Each row is a point on a landscape with many peaks, with its height.
From any point a climber steps to the highest of the 4 points nearest to it. It stops when none of these is higher. Distance is the straight distance between rows; heights are no part of it.
j_876: [132 177 126 131  79 138 184 136 119 156 135 145 177  83  70 119 143  72
 155 172 105]  height 682
j_85: [190 152  95 117 158 135 192 151  98 106 150 175 151 128 172  99 159 147
 103 150 125]  height 250
j_188: [ 90 110 149  95  87 131 136 148 137  77 160 135 115  58  64 111 136 144
 172 108 164]  height 556
j_9: [123 108 139 108 143 186 106 148 119 150 135 139 116 127 116 107 187  86
 172 133  79]  height 539
j_697: [119 149 126 145 118 148  95 184 157 124 165 172 117 176  80 141 173  68
 130 163 105]  height 559
j_439: [116  69 142 144 115 115 131 127 145 182 106 165 125 142 144 117 109 138
 140 118 115]  height 103
j_292: [134  62 129 119 146 113 172  99 112 122  89  75 118  94 149 114 162 177
 123  79 148]  height 313
j_704: [183 196 104 134 150 140 134  73 135 122 147 119 117 156 152 126 108 120
  73 154 107]  height 464
j_868: [110  63 151 103 160 123 140 123  84 107 127 101 145  99 118 107 182 169
 132  58 161]  height 328
j_535: [137 103 105 154 155 103 167 103 115  80  83  78 150  92 169 133 137 187
 112 119 175]  height 278
j_656: [ 88  58 144 102 100 113 120 109 130 142 122 105 103  51 112 125 160 146
 182  99 134]  height 261
j_745: [108 181 114 109 131  57 145 126 125 134 130  70 126 122 165 186  77 153
 101 141 146]  height 704
j_570: [148 137 124 135 142 138 103 108 134 102 114 117 117 144 153 124 137 145
 114 133 137]  height 341
j_721: [127  79 165 107  73 164 123  96 143 106 106 105 112  83  80  95 167 121
 190 148 121]  height 280
j_211: [159 182 129 153  85 115 124 139 124 139 124 162 134 118 102 130 111  85
 117 189 116]  height 638
j_864: [132 125 116 141 125 117 138 128  90  59  95 107 152  77  96  94 173 150
 111 111 174]  height 524
j_885: [110 174 120 144 126  87 127 158 146 184 123 175 126 195 136 155  72  96
 120 117  98]  height 572
j_322: [100  58 127 131 100 160  91 103 139  97 117  82 106 118  72  99 198  97
 129 140 114]  height 340
j_450: [163 119 110 129 182 192 103 121  95 120 138 123 104 163 165  99 171 145
 139 133 138]  height 443
j_290: [121  70 117 118 148 135 113 117 110  74  91  80 158 127 135  90 179 148
 121  92 164]  height 359
j_293: [165 117 131 132 192 167 117 123 120 104 113 125 110 168 188 106 147 147
 123 123 134]  height 400
j_655: [125 155 123 140 161 103 119 142 151 109 135 101 123 178 168 148  90 152
 105 135 123]  height 727
j_339: [172 107 118 144 173 182 136 132  57  82  86  95 137 115 119  62 180 132
 110 136 147]  height 441
j_600: [109  87 113 143  88 120  91 108 144 101 127 114 112 135 113 130 141 103
 106 135  88]  height 369
j_334: [147 195 103 125 152 128 157 104 111 129 121 129 159 127 145 150  93 128
  78 141 131]  height 368
j_314: [196 137 116 158 151 185 171 104  70  92 147 128 119 114 165  85 169 140
 123 130  98]  height 170
j_693: [162 176 122 109 161 116 187 146 125 147 138 163 147 123 162 123 128 121
 125 122 149]  height 274
j_285: [144  80 124 133 149  96 163 117  89 136  86  88 126  97 179 127 136 186
 124  95 155]  height 291
j_140: [131 100 129 141 113 182 125 130  71  45 102  89 157  71  70  72 188 145
 117 119 190]  height 514
j_362: [ 69  54 164 119 149 141  90 144 116 134 151 109 100 103 101 106 178 154
 163  68 140]  height 630
j_877: [126 118 121 118 167 125 164 142  92  97  96 109 146 130 154 110 149 153
 130  94 171]  height 317
j_713: [ 91  85 152 104 100 179  87 143 152  88 171  99 150  73  42 109 169  94
 182  94 125]  height 564
j_962: [166 105 129 139 170 196 111  84 117 157 103 134  85 167 176 121  89 181
 149 125 113]  height 311
j_272: [123  57 143 137 184 143 167 146 123 117  96 126 144 105 152 113 157 169
 146  84 146]  height 289
j_223: [187 128 122 136 139 175 153  92  91  83 101  96 144  85 153  77 156 149
  98 143 118]  height 279
j_581: [127  68 132 134 159 176 107 133 115  96  86  82 115 175 141  92 188 121
 129 129 127]  height 432
j_688: [152 131 119 139 132 193 129 135 112 103 143 128 127 140 124  84 185 127
 111 167 119]  height 525
j_843: [ 33  49 161  93 127  88  99 104 137  98 134 126 104  98 103 146 154 140
 162  58 134]  height 309
j_722: [127 154 148 124 106 146 153 152 154 139 114 128 167  69  86 116 131 110
 157 134 145]  height 551
j_15: [138  71 162 123 175 145 149 123 134 147 112 147  70 177 185 124 103 164
 170  85 143]  height 237
j_132: [107  92 124 116 102 164  95 146 141  80 124 115 141  90  79 116 177 115
 128 147 121]  height 415
j_867: [ 92  54 192 132 144 113 120 128 143 214 158 154 128 157 102 125 112 144
 176 117 106]  height 301
j_975: [107 180 115 139 129  91 160 150 109 157 131 183 136 135 130 169  72 128
 115 144 130]  height 586
j_189: [136 190 114 135  84 101  99 149 151  54 139 105 157 112 103 147  96 100
  81 161 165]  height 557
j_683: [143 163 110 145  67 106 130 126 136 106  93 115 111  68  97 125 117 113
 112 167 120]  height 467
j_753: [127  90 172  92 110 135  77 158 117 137 161 121 139  45  69 107 171 116
 223  83 143]  height 583
j_29: [155 164 114 123 137 136 103 145 146 105 140 133 139 186 164 154 137 101
  96 116 137]  height 488
j_831: [162 116 107 153 158 121 114 103 126  72  85  76 144 154 149 110 137 134
 124 107 146]  height 547
j_430: [167 176 112 116 195 176 135 115 113 148 154 172  97 182 182 125  97 128
 113 112 129]  height 469
j_595: [141  75 137 133 118 204  87 167 113 124 134 118 112 165 119  75 205 111
 147 137 109]  height 567
j_153: [172  89 133 132 158 126 161  72  87 105  72  67 145  96 159 109 146 161
 113 118 126]  height 268
j_534: [135  85 155 139 108 169 111 113 126 185 129 145 116 145  96  91 176 128
 163 173  91]  height 459
j_681: [150  81 134 151 169 143 144  93  93  83  77  83 129 122 146  75 196 157
 136 108 145]  height 373
j_886: [132 199  87 126 115  81 165 109 112  89 139 111 147 102 144 160  71 124
 115 155 172]  height 487
j_654: [131 144 135 128 136 121 122 125 138 172 166 183  91 206 140 134  93 119
 136 131 104]  height 517
j_51: [134 195 117 150 140  88 132 138 143 185 152 197 119 184 106 156  86  97
 102 119  95]  height 597
j_543: [114 217 110 131 125 100 130  96 141 100 155  75 125 153 140 177  92 117
  70 169 110]  height 608
j_761: [113 161 139 137 114 120 124 142 142 164 159 166 135 143 133 125 158 107
 142 146  84]  height 579
j_847: [104 153 140 132  91 133 146 149 141 160 132 150 157 110  80 133 122 104
 148 170 115]  height 621
j_793: [121  94 129 101 137 183  91 164 139 131 168 108 132 133  90  93 211 107
 185 108 126]  height 582
j_801: [ 96  98  94 113 107  90  91 159 153  86 111 117 109 107 123 146 127 114
 116  77 181]  height 639
j_856: [192 136  90 116 167 125 189  90 110 154 138 162 137 107 163 134 104 134
 121 136 126]  height 318
j_617: [118  56 132 130 121 125 137 101 124 110  90  59 120  82 122 129 154 148
 116 114 129]  height 224
j_498: [120 129 105 131 160  84 161 141 114 118  99 120 134  94 172 152 126 166
 122 128 157]  height 319
j_88: [152 127 133 124 145 133 152 186 132 137 149 175 140 115 112 133 149 148
 132  93 158]  height 544
j_400: [137  78 134 110 149 143 138 150 124 137 123 116 124 140 181 113 183 149
 125  98 151]  height 263
j_605: [138  52 146 132 189 149 109 123 115 109 104  57 100 166 166 107 151 176
 125  78 149]  height 636
j_438: [104 154 115 147  48 157  82 169 172  82 161 154 133 122  53 156 145  86
 121 144 126]  height 541
j_807: [112  61 146 136 140 126 126 127 107  85 122 105 139  95  98 126 201 158
 132  90 182]  height 336
j_964: [112  86 134  80 104 192  75 177 119 121 187 143 133 130  77  90 188  75
 182 102 100]  height 571
j_850: [150 175 125 132 127 114 138  67 135 138 122 149 119 185 118 134  97  95
 107 153 108]  height 528
j_735: [165 150 108 146 162 160 105  84 140 103 121  89 101 153 153 115  95 150
 117 149  94]  height 247
j_102: [125 123 143 113 138 156 134 157 137 149 126 151 162 103 131 105 191 146
 142 130 146]  height 532
j_203: [130  65 156 125 181 152 115 156 162 130 124 130 131 158 180 122 142 180
 152  72 153]  height 240
j_407: [160  69 138 127 200 190 171 138  88 144 118 143 120 141 183 103 147 175
 140 101 138]  height 220
j_789: [108  47 140 126 151 114 136 100 134 147  91 128 124 138 171 129 129 156
 142  94 117]  height 616
j_306: [110 145 107 129  58 117 115 154 152 124 129 116 137 104  61 155  94 104
 120 157 156]  height 499
j_83: [135 198 120 143  65 141 139 145 135  84 137 141 141  87  86 127 129 101
 110 170 154]  height 632
j_853: [ 86 166 128  97 144  94 166 197 104 179 154 193 162 146 158 155 125 115
 119 110 156]  height 484
j_916: [143 106 131 100 107 174 111 127 136 133 113 102 121 103 116  74 177  84
 164 142 111]  height 401
j_297: [126  95 168 123 119 128 174 137 122 212 117 175 140 129 147 134 117 152
 169 110 111]  height 337
j_817: [ 95 106 123 110  45 130  89 142 143 130 135 127 105  57  99 143 139 122
 144 143 140]  height 205
j_774: [170  97 108 116 184 190 109 148  73  96 123 129 121 132 148  48 199 142
 105 123 147]  height 470
j_828: [ 77 133 116 108 105  98  49 161 178 100 147 139 108 141 109 160 145 118
 132  91 145]  height 404
j_804: [125 171 116 140  77 129 124 155 130 122 148 179 132 155 105 146 143  79
 115 150  84]  height 576
j_110: [118 189 139 136 169  92 119 139 161  87 121  81 151 177 178 172  73 189
  97 138 120]  height 619
j_619: [108  74 190  92 150 123 159 153 100 179 152 119 156  64 107 104 171 162
 208  86 140]  height 581
j_854: [140 153 142 154 124  98 117 107 121 184 111 179  96 174 118 145  93  84
 122 154  98]  height 577
j_525: [ 75  97 143 102 135  98 105 126 119  90 152 107 106  51 123 136 138 163
 138  65 171]  height 315
j_399: [ 78 114 139 114 150  89 112 173 154 195 131 168 118 177 127 148 110 130
 134 106 124]  height 102
j_960: [134 134 109 132  89 138  81 159 140  80 104 141 120  79  81 112 150  89
 129 131 143]  height 463
j_544: [105 137 144 141 127  65 162  94 138 130 112  85 120 140 161 184  28 176
 113 154 127]  height 447
j_300: [173 189 107 135 134 119 110  71 149 108 159 114 134 168 129 137  69  90
  98 139  85]  height 494
j_421: [116 166 105 133 125  89 136 145 101 104 136 120 144 105 134 146 118 137
 135 145 154]  height 360
j_408: [126 147 138 146 166 125 148 104 133 172 139 158 102 188 145 171  46 145
 138 110  84]  height 434
j_670: [152 145  92 136 140 123 188 108 104 167 116 157 124 138 165 147  56 130
 115 119 117]  height 410
j_77: [139 149 112 143 149 116 127  64 151  98 130  52 130 181 178 158  79 169
 110 158  99]  height 402
j_14: [ 85 135 141 167  94  54 104 116 160 162 117 147 128 165 110 170  66 108
 116 147  89]  height 370
j_207: [121  62 143 111 173 163  81 144 144 121 151 114  93 156 162 105 174 144
 135  66 151]  height 226
j_714: [108 179 126 121  79  73 109 122 157 119 143 111 116 149 101 176  66 105
  96 171 135]  height 500
j_546: [128 200 120 137 124  78 173  76 101 111 123  69 149 114 154 154  71 138
  82 174 116]  height 497
j_661: [161  65 130 134 156 193 120 147 107 125 116 107 101 121 159  59 176 136
 147 123 116]  height 510
j_996: [133 108 136 117 165 157 172 172  76 118 114 119 154 103 116  69 205 149
 152 128 158]  height 485
j_171: [192 214  91 112 137 189 123  93 129 129 140 177 111 167 127 109  95  97
  90 146  85]  height 414
j_818: [ 61 133 128 125  97  64 115 152 149 190 138 153 115 111 107 163  66  90
 130 119 152]  height 611
j_147: [ 96 106 106 129 150 102 128 127 129  87 120 112 152  81 134 127 159 175
 130  71 167]  height 326
j_805: [124  93 127 140 139 105 120 149 170 150 145 147 105 180 146 142 111 132
 127 109 114]  height 79
j_803: [107  67 150 148 136 109 129 128 169 201 120 169 120 185 118 118 105 127
 134 119 106]  height 156
j_994: [133 140 135 125 173 113 137 108 140 150 136 121 136 138 183 142  66 169
 134 127 137]  height 388
j_179: [156 151 142 119 139 180 137 153 109 131 151 144 107 159 132  95 180 104
 105 149 117]  height 596
j_880: [156 102 134 110 182 143 211 118 100 130 134 167 123 132 179 130 117 183
 142 119 134]  height 225
j_93: [125 105 120 153  86 145 115 128 153 167 120 133 126 151 109 118 136  68
 154 169  71]  height 548
j_863: [150  85 129 147 211 118  90 137 131  94 111  84 133 179 164 102 111 164
 127  86 149]  height 678
j_782: [ 80  71 153 108 104 127  84 153 174 149 140 145 111 153 100 126 140 125
 170 112  86]  height 367
j_530: [121 178 113 165  92  98 105  72 140 104 126 110 128 163 117 159  75 125
 101 182  87]  height 594
j_58: [171 110 116 144 162 153 106 117  95  71 100  81 110 162 163 126 134 117
  92 131 144]  height 433
j_35: [171 173 117 113 159  73 218 113 111 149 134 153 154 115 182 160  75 166
 113 121 124]  height 293
j_602: [157  91 158 130 173 155 180 108  98 133  93 115 130  89 171  89 156 158
 143  89 125]  height 253
j_456: [ 93  52 129 130 150 116  84 126 116 114 122 114 110 150 147 121 170 122
 133  79 142]  height 201
j_136: [ 84  85 167 112 142 123 112 143 106 148 178 100 137  44  76 107 159 173
 195  64 141]  height 602
j_599: [144 129 113 128 130  87 158 115 125 143  90  91 106  95 144 132 121 127
 130 164 128]  height 70
j_454: [178 146 136 125 144 172 131  50 131 120 142 137 113 172 165 110 101 126
 115 147 105]  height 397
j_513: [ 75  96 168 100 130 140 106 158 153 203 146 153 115 145  99 113 155 108
 188 124 119]  height 493
j_327: [148 175 116 123 131 143 139 187 130 117 146 136 169 115 134 111 165 125
 110 140 160]  height 486
j_528: [142 161 110 139 152 113 128 138 107  66 124 125 174 123 122 145 144 145
 104 127 166]  height 299
j_12: [156  88 141 137 137 169  99  68 109  88  91  85  73 154 159 109 111 134
 119 154  92]  height 136
j_935: [185 127 126 126 142 170 115  89 112 159 131 153 105 158 148  94 128 114
 138 129 114]  height 407
j_566: [128 115 116 122 152  73 129 117 135 122 116  81 121 151 173 148 123 172
 124  98 130]  height 25
j_873: [192 170 118 140 169 127 165  82 106 126 135 125 128 138 189 145  94 163
 132 113 108]  height 244
j_727: [ 84 109 126 117  93  59 135 135 144 146 117 110 126  73 145 173  71 124
 127 126 171]  height 312
j_459: [167 123 123 150 168 196 104  55 101 151 124 150  98 158 147 134  91 150
 124 138 108]  height 354
j_905: [135 159 127 152  88 117 121 107 131 117 108 138 151 122 120 142 125 124
 129 128 138]  height 273
j_346: [164 177 127 127 144  97 183 114  99 115 109 118 147  99 165 151 108 145
  99 146 132]  height 355
j_274: [ 85  70 139 121 103 114 116 115 113 128 114 112 123  74 105 136 164 174
 157  60 161]  height 321
j_191: [150 108 131 137 117 171 128 170 133  93 133 107 131  63  59 102 176 145
 148 126 171]  height 617
j_312: [ 94 171 133 120 105  60 169 145 130 201 119 193 130 140 110 172  67 120
 151 121 135]  height 637
j_118: [108  94 110 143  69 136  77 141 165  81 143 124 136  97  80 141 139  86
 130 146 123]  height 481
j_25: [106 106 139 108 104 130 150 138 136 191 150 170 133 153 112 137 133 106
 133 141 117]  height 461
j_463: [123 128 137 149  62 115 113 117 132 120 110 136 150  69  76 119 131  88
 144 177 136]  height 327
j_139: [150 124 142 163  86 128 114 124 115 170 145 153 133 174  55 114 124  48
 110 187  62]  height 631
j_222: [110  97 144 141  98 110 132 146 138 158 105 130 151  69 107  98 136 139
 168 129 113]  height 403
j_466: [122 188 103 116  76 109  86 154 157 107 126 152 137 154  80 167 113  81
  94 163 141]  height 549
j_76: [ 73 133 105 131  83 112  74 153 164  75 129 110 121 130 130 167 121 114
  89 149 148]  height 473
j_520: [137 168 123 132 125 103 125 108 145 103 117  86 135 116 168 121 145 129
  91 137 137]  height 284
j_259: [100  26 164 115 109 123 109 121 166 159 134 134  84 139 128 109 141 176
 143 109 105]  height 322
j_481: [183 204  77 141 157 140 131 126  99  99 132 156 170 142 148 109 145  96
  80 144 149]  height 323
j_277: [150 165 129 131 147 145 128 137 147 131 142 161 111 186 165 110 138 104
 111 139 123]  height 545
j_757: [164 106 111 151 150 138 117 117  93  50 101  74 167 123 128  84 171 130
  99 132 151]  height 442
j_486: [149 205 104 147 134 112 138  90 141  73 150  86 151 138 141 156 105 129
  68 172 134]  height 686
j_230: [167 160 122 154 110 118 165 106 123 127 109 105 122  96 141 116 134 120
 102 149 134]  height 269
j_455: [ 93  57 139 116 112 113  75 119 148 127 123 124  96 154 138 140 124 140
 121  89 138]  height 270
j_155: [120 131 142 147 142 101 112 100 176 162 117 123 100 157 148 147  57 131
 145 137 106]  height 241
j_225: [ 91  52 111 120  87 118  71  92 157 103  98 109  87 120 103 106 163 130
 135 113 105]  height 209
j_646: [169 173 105 144 151 181 100 125 128 129 144 136  97 180 162 120 138 101
  91 130 131]  height 507
j_273: [139 133 124 118 140 123 160 130 108 115 136 117 141  98 161 121 154 147
 117 137 138]  height 236
j_404: [127 221 118 141 142 122 139  78 156  85 174  85 138 194 155 158  65 134
  54 160 104]  height 590
j_596: [100  88 112 119 119 119  71 156 141  49 136 111 125 100  68 139 158 103
 116  93 162]  height 529
j_108: [109 175 133 119 161  76 139 137 128 155 138 154 127 181 143 161  56 113
 133 125 123]  height 527
j_685: [153 218  97 146 120  81 155  94 148  91 115 106 143 114 125 154  75  88
  97 166 128]  height 599
j_349: [ 83 165 128 129 124  95 194 184  88 204 148 179 156  96  95 169  76 110
 117 135 139]  height 563
j_145: [ 70 108 135 110  94  72 106 145 144 168 119 136 118  93 111 155 118 130
 139 124 125]  height 435
j_141: [143 165 105 100 193 102 149 140 132 110 169 114 150 167 169 179  62 149
 127 120 146]  height 466
j_947: [ 98 116 123  97 144  86 125 143 174 151 119 131 125 149 157 155 123 160
 134  98 136]  height 74
j_6: [170 142 110 126 123 164 184 102 103 126 125 157 142 105 139 109 127 126
 104 164 119]  height 239
j_845: [161  54 139 126 164 160 175 106  93 170 107 127 129 122 185 105 125 187
 167 109 105]  height 211
j_270: [105 104 134 124  95  86 130 115 135 198 130 144 139 122 115 139  90 131
 135 164 127]  height 386
j_479: [106  92 118 130  69 103  91 117 143 126 120 144 133 126  97 154 127  96
 108 184  95]  height 308
j_760: [187 154 133 130 150 142 149  68 114 167 149 136 124 149 172 123  74 156
 134 130 108]  height 339
j_196: [114 169 120 129  92  86 143 132 140 115 112 128 134 104 120 160  80 120
 104 143 159]  height 383
j_748: [160 134 132 131  99 189 134 117 122 170 122 148 120 141 109 100 161  97
 124 171  83]  height 620
j_976: [ 95 151 142  91  86 134 140 172 112 188 149 142 159  74  70 145 125 136
 174 107 143]  height 506
j_260: [122 108 110 121 156 109 110 146 108  67 121 105 148 133 151 124 148 163
 110  92 179]  height 348
j_101: [125 155 126 133 151  72 180 129 126 182 128 169 145 150 160 155  67 127
 128 138 115]  height 526
j_210: [156 125 155 106 111 189 113 194 126 132 128 125 164  91  93  95 178 114
 157 134 119]  height 513
j_126: [ 82 127 152 131 127  73 163 130 127 219 137 189 118 138  99 149  70 131
 128 125 129]  height 578
j_942: [ 94 140 124 161 101  72  88 118 168 150 134 151 148 155  78 182  52  54
 104 189 119]  height 333
j_178: [104 111 146 114  91 134 114 136 135 131 139 128 147  82  95 131 165 121
 169 134 128]  height 286
j_746: [146 208 112 136 117 149 153 175 113 150 139 180 154  86  68 119 139 100
 125 177 146]  height 702
j_422: [101 205 119 133 150 115 153  83 175 127 153  98 106 173 168 182  43 186
 101 155  93]  height 495
j_652: [204 219 101 109 133 125 179  77 108 154 142 147 147 118 147 138  86 110
  80 144 110]  height 320
j_901: [145 201 101 132  99 142 112 151 122 109 151 140 141 167 127 141 117  70
  94 158 103]  height 580
j_943: [117 158 133 134 121  72 146  96 119 138 139  91 137 131 148 174  32 145
 121 159 120]  height 522
j_614: [ 59 112 146  98 109  79  98 181 120 123 163 147  98  57 113 148  90 145
 140  94 181]  height 314
j_39: [169 161  82 123 171 160 110 123  79  85 143 125 138 146 175  94 148 119
 100 134 119]  height 374
j_427: [141 198 112 147 148 136 111 152 138  95 162  85 142 185 149 128  93 116
 100 131 124]  height 512
j_443: [160 128 133 117 164 184 161 119 107 141 128 146 117 125 158  95 170 137
 136 129 108]  height 508
j_977: [102 147 134 109 148 101 187 141 139 189 121 164 154 116 130 148 104 152
 176 142 130]  height 444
j_477: [101 131 107 108 110 100 150 165 137 151 127 157 142  81 135 163 103 123
 132 108 153]  height 465
j_771: [149  58 130 142 152 175 136 125 115 147 113  96 120 129 140 104 178 166
 141 135  92]  height 634
j_961: [126  61 140 107 126 144 112 151 155 155 141 133 109 143 112  98 179 144
 150  91 130]  height 492
j_938: [127  77 135 125 130 118 196 126  99 151 118 134 129  96 148 143 114 144
 155 131 126]  height 199
j_701: [ 82  57 163  90 120 161  69 139 146 115 170 130 100 124 106  80 167 119
 138  84 124]  height 575
j_584: [145 186 103 148 109 118 120 107 118 108 113 126 143 121 150 134 149 113
  79 154 140]  height 206
j_180: [ 87 145 108 109 125  88  98 171 165 109 127 127 129 120 130 165 107 139
  96 107 153]  height 471
j_744: [101  73 125 116 104 114  95 145 155 132 121 117 102 111 110 115 149 135
 141  81 153]  height 420
j_648: [138 193 105 130 138  78 173 101 111 168 114 109 135 113 167 188  49 129
 113 170 130]  height 496
j_970: [100  63 135 146  82 144  73 127 182 114 107 108 108 122  91 118 170  84
 148 108  93]  height 259
j_524: [155  98 142 148 152 150 133 106 153 103 100  94 102 161 178 122  90 161
 140 114 108]  height 218
j_754: [136 116 164 107  98 192 117 144  96 102 140  77 129  68  67  84 183 125
 184 120 123]  height 561
j_830: [152 216 121 125 110 124 182 122  82 135 122 164 147 106 126 149 114 100
 104 157 133]  height 570
j_266: [179 120 128 122 201 181 155 113 131 147 127 159 106 166 204 140  82 183
 157 119 126]  height 264
j_410: [152 168  91 154 125 134  90 127 100  31 136  86 164 126 151 107 132 130
  73 143 157]  height 212
j_887: [ 95 168 121 140  82 124  87 158 132 106 136 168 143 158  66 160 127  52
 101 176 126]  height 562
j_501: [137 166 138 137 102 155 152 109  89 147 139 147 143 134  88  98 162  83
 145 170  87]  height 651
j_172: [115 133 149 116  90 175  98 173 157 102 157 114 152  56  39  99 133 101
 157 102 160]  height 584
j_378: [110 128 141 120  77 119 104 186 150  82 144 116 126  47  42 107 127 129
 132 121 151]  height 553
j_198: [112 167 123 117 148  75 106 137 174 106 159  80 159 172 161 177  80 128
  88 130 116]  height 670
j_298: [173 118 116 124 182 177 125 140 100  97 142 139 124 189 181 100 164 124
 124 111 126]  height 421
j_275: [115 151 116 136  99 105 102 120 160 108 120 101 134 172 127 156 100  92
 135 161 117]  height 523
j_833: [113  87 152 122 113 150 113 121 129 138 113 124 120 129 144 151 150 128
 135  95 133]  height 165
j_553: [138 148 138 169 118 107 124 126 133 190 144 203 113 179  63 157  92  49
 102 137  77]  height 618
j_643: [119  78 150 133 114 155  97 109 116 103  94  95 103  99  99 104 183 123
 133 116 115]  height 290
j_412: [191 158 131 138 149 175 141  55 105 154 120 167 106 155 158 112  81 159
 127 134  98]  height 357
j_624: [ 97 123 123 127 141  87 114 144 124  84 124 122 158  58 127 151 100 146
  93  91 194]  height 329
j_666: [172  96 109 144 161 192 125 103  86 117 101  88  66 137 151  62 173 154
 114 130 110]  height 453
j_329: [102 114 137 121 125  75 152 139 130 125  88 107 152  85 146 163 109 146
 120 101 175]  height 381
j_812: [127 164 120 133 110  92 137 110 132 127 138  98 117 181 146 172  70 118
  96 138 116]  height 613
j_366: [ 96 166 139 156 101  91 141 130 131 184 125 180 128 110  86 147  75  72
 105 174 130]  height 667
j_68: [ 90 171 135 105 135  73 170 168 126 154 145 157 155 124 147 171  83 136
 129 114 166]  height 534
j_904: [149 188 117 135 118 108 199  99 103 154 105 141 158 112 142 133 126 125
 109 144 126]  height 480
j_561: [ 99  62 136 125 109 121  96 139 140 100 134 130 113 107  78 111 153 128
 118  79 148]  height 504
j_944: [136 190 107 111 154 115 120 157 127 153 130 143 123 184 168 160 114 114
 115 128 145]  height 431
j_343: [129 107 142 117 179 132 116 105 147 139 114 116 102 151 183 129  90 154
 158 102 131]  height 310
j_797: [100  89 131 101  80  95 150 126 137 165 113 141 129  80 134 139 136 155
 138 123 134]  height 294
j_858: [102 149 104 130 109  87 101 152 158 123 120 135 138  83  81 162  98 111
 116 108 181]  height 413
j_236: [143 150 104 123 179 129 118 150 121  85 136 103 134 156 163 121 135 156
  96 118 144]  height 446
j_458: [107  84 145 118  97 196  76 149 137 126 135 122 139 134  78  88 197  93
 171 144  82]  height 648
j_815: [ 84 126 106 147  92  70  96  99 167 127 124 104 127 182 128 165  56 131
 119 136 109]  height 448
j_359: [148 139 116 157 107 146 131 129 103  72 111  96 155  89 109  93 195 118
 131 117 152]  height 652
j_423: [142 123 130 150 114 168 105 128 142 131 138 138  85 167 140 106 152 110
 127 173 102]  height 692
j_716: [ 71 102 146 124 117 109 141 161 149 168 161 162 125 107 102 133 155 122
 151 111 124]  height 371
j_23: [143  83 144 130 160 226 115  95 103 143 114 129  71 177 155  68 145 155
 165 140 106]  height 242
j_794: [143 158 137 151 106 141 153 127 121 169 140 152 147 104  97 126 134 111
 166 175  96]  height 605
j_706: [128  57 170 126 148 139 138 116 138 197 141 156 106 147 114 107 121 152
 185 119 112]  height 207
j_92: [ 72 171 103 117 100  68 110 161 170 109 140 101 140 157 117 194  86 117
  91 132 137]  height 550
j_393: [ 99 107 146 134 134  90 104 125 173 148  93 130 117 142 151 148 115 142
 118 114 125]  height 110
j_783: [134  99 151 127 104 144 147 131 140 137  94 118 142  81 113 109 161 137
 142 124 127]  height 395
j_878: [138 174 128 122  94 150 139 158 124 121 138 144 141  99 100  88 191 116
 139 157 117]  height 540
j_326: [148 149 127 125 175 125 116 124 126 125 120 151 105 199 169 133  97 123
 111 102 129]  height 468
j_365: [ 84 158 113 113  94  86 135 164 143 174 164 178 117 129  95 176 100  91
 131 137 160]  height 705
j_467: [116  89 170 113 107 153 124 118 107 140 114 103 134  82  86 108 178 140
 178 111 108]  height 416
j_269: [116 108 128 142  58 136 110 104 165 104 126 127 143  68  56 131 149 104
 175 148  86]  height 227
j_755: [160 137 131 137 115 156 141 121 139 146 129 126 120 151 143 131 126 135
 137 139 117]  height 503
j_911: [161 105 115 122 139 162 143 111  96 131  93 118 136 117 147  81 159 133
 134 131 117]  height 331
j_898: [164 200 125 117  91 123 151 131 117 131 136 188 129 139 124 139 127  96
 116 147 122]  height 607
j_625: [126 209 130 144 159 147 122  63 150 125 170  99 132 188 159 165  40 148
 108 131  90]  height 511
j_572: [156 171  98 141  82 121 147  82 117  85  91  97 153  91 147 130  95 125
  85 162 156]  height 142
j_448: [115 118 158 107 150 150 132 175 113 132 153 125 143  75  89 103 166 156
 166  90 173]  height 585
j_73: [105  69 152  88 140 159 154 149 128 184 148 143 102 117 139 127 173 152
 160  94 126]  height 438
j_36: [112  93 122 124 112 118 115 178 132 101 126 136 140 133 154 124 145 141
 130  87 153]  height 302
j_718: [162 222  88 113 183 157 127 120 105 165 165 181 126 184 142 157  83 120
  88 136 102]  height 430
j_323: [ 78 120 166 117 124 134 113 171 163 160 144 183 129 165  67 117 162  81
 139 125 125]  height 533
j_647: [ 72  87 148 111 104 102  85 147 143 134 167 163 100  96 112 142 152 142
 168  82 147]  height 335
j_474: [135 149 124 140  96 151 131 145 119 131 159 157 119 165 122 106 193  86
 147 160  90]  height 633
j_937: [163  92 134 152 133 183 148 104  94 114 105 113 103 105 126  82 201 128
 151 165  90]  height 363
j_662: [128 213 108 150  74  97 121  96 128 114 110 135 141 145 108 152  99  75
  96 180 111]  height 614
j_742: [135 141 106 125 104 120 108 105 136  82 113 107 129 122 129 145 116 112
 105 144 117]  height 426
j_824: [117 107 161 153 148  52 137 144 137 218 125 188 112 167  87 147  43  96
 124 116  99]  height 521

Call two points neighbours if one is among the 4 nearest of the other. Go from one point of each pair to the other, from neighbour to neighbour, staying as high as possible. Name the lowest point that can't be avoided.
j_359, j_362 | j_448
j_211, j_486 | j_685
j_362, j_365 | j_210
j_789, j_746 | j_343
j_486, j_801 | j_561
j_423, j_876 | j_474
j_771, j_458 | j_661
j_655, j_486 | j_543

Where does a climber stop that starts at each point below?
j_334 | j_211
j_223 | j_771
j_693 | j_211
j_346 | j_211
